A landscape with many valleys, sampled at points; each row gives a point and its height.
From any point a ball takes the steepest step (drop divided by distance) to one of its 6 nearest points. It stops when none of these is lower. Distance is the straight distance between rows; heights are no part of it.
<189> h=607: [ 36  -1  10 -33   3  43 -13  27]
<536> h=412: [-15 -46  -8  -4  -2 -14  20  11]
<616> h=348: [-17  19 -19  13   4 -12   9 -13]
<495> h=321: [-16  31 -26  19   4 -14  10 -15]
<15> h=528: [ 1  5 19 -1  1  7 -9 -9]
<322> h=386: [  2  26  23   3   2  12 -17 -23]
<500> h=329: [  2  35  27   4   3  14 -19 -28]
<593> h=192: [  3 -10  19  -6   0   5  -6  -3]
<562> h=462: [-8 -3  9  2  1 -2 -1 -9]
<363> h=538: [ 13  -5  22  -9  -3  13 -12   1]
<477> h=477: [ -5  24  16   6   4   5 -11 -26]
<36> h=397: [-13  -8   0   3   3  -7   4  -7]
<112> h=530: [  4  17  25   2   2  11 -16 -16]
<425> h=291: [-18  -2 -19   8   3 -17  15  -4]
<555> h=881: [ 24 -17  20 -19  -3  19 -12  21]
<58> h=448: [ 20 -31  18 -21  -5  16  -9  25]
<545> h=425: [ 37   7  10 -32   2  49 -14  25]
<139> h=483: [-16   9  -5  11   3  -7   4 -15]
<224> h=308: [-19   7 -17  10   4 -12  12 -10]
<287> h=399: [-16  25   0  13   6  -2  -1 -25]
<275> h=153: [-12  35   7  14   5   2  -6 -31]
<22> h=202: [-18  -4 -33  10   1 -23  21   3]
<2> h=174: [-10  25 -41  20  -2 -26  14  -2]
<542> h=417: [-15 -21  -3   0   1 -10   9  -2]
<437> h=402: [ -3 -48   5  -9  -3  -7   8  17]
<382> h=200: [-16  13 -33  16   3 -19  16  -3]
<471> h=381: [  4  32 -47  29  -8 -39  12   7]
<244> h=406: [ 35  15  18 -22   0  39 -20  13]
<537> h=152: [ 20   3  24 -11  -2  20 -18   8]
<70> h=74: [ -4  18 -48  24  -4 -33  18   7]
<493> h=443: [-19  24 -14  15   6 -10   7 -19]
<18> h=464: [ 14   7  25  -6  -1  16 -16  -2]
<313> h=401: [-12 -30   3  -4  -2  -7   8   4]
<5> h=398: [ -4 -35  10  -7  -2  -4   4  11]
<173> h=324: [  4 -15  18  -8  -3   7  -5   2]
<131> h=125: [-13   3 -40  16  -1 -28  21   6]
<40> h=352: [ 21   9  25 -11  -3  22 -20   2]
<552> h=596: [ 17 -22  18 -14  -4  14 -11  17]
<361> h=652: [ 34  -1  19 -23   0  33 -17  19]
<229> h=467: [-21 -30 -24   1   0 -20  24   9]
<156> h=393: [ 27  15  24 -14  -1  27 -21   4]
<11> h=404: [ 17  25  29  -3   1  21 -22 -15]
<153> h=384: [ -4 -23  10  -5  -1   0   2   2]
<52> h=460: [ 14  17  27  -6   1  19 -21 -11]
<522> h=569: [ 12 -17  20 -13  -3  11 -11  11]
<308> h=439: [-16 -51 -14  -5  -5 -19  22  19]
<524> h=242: [-10  31 -37  22   1 -23  11  -7]
<505> h=700: [ -6   9  13   4   1   4  -8 -16]
<380> h=444: [-19 -25 -16   2   0 -17  19   5]
<452> h=206: [-11   0 -45  17  -2 -33  23  11]
<301> h=408: [ 10 -34  16 -14  -4   4  -3  17]
<584> h=250: [-15  -8 -40  13  -2 -27  23   9]

Two balls start at each pair of points below. Name the first point that both come to, or write none.
<58> and <437>: <593>
<552> and <313>: <593>
<11> and <189>: none

Where does a ball stop that starts at each point below?
<308>: <593>
<301>: <593>
<112>: <275>
<452>: <70>
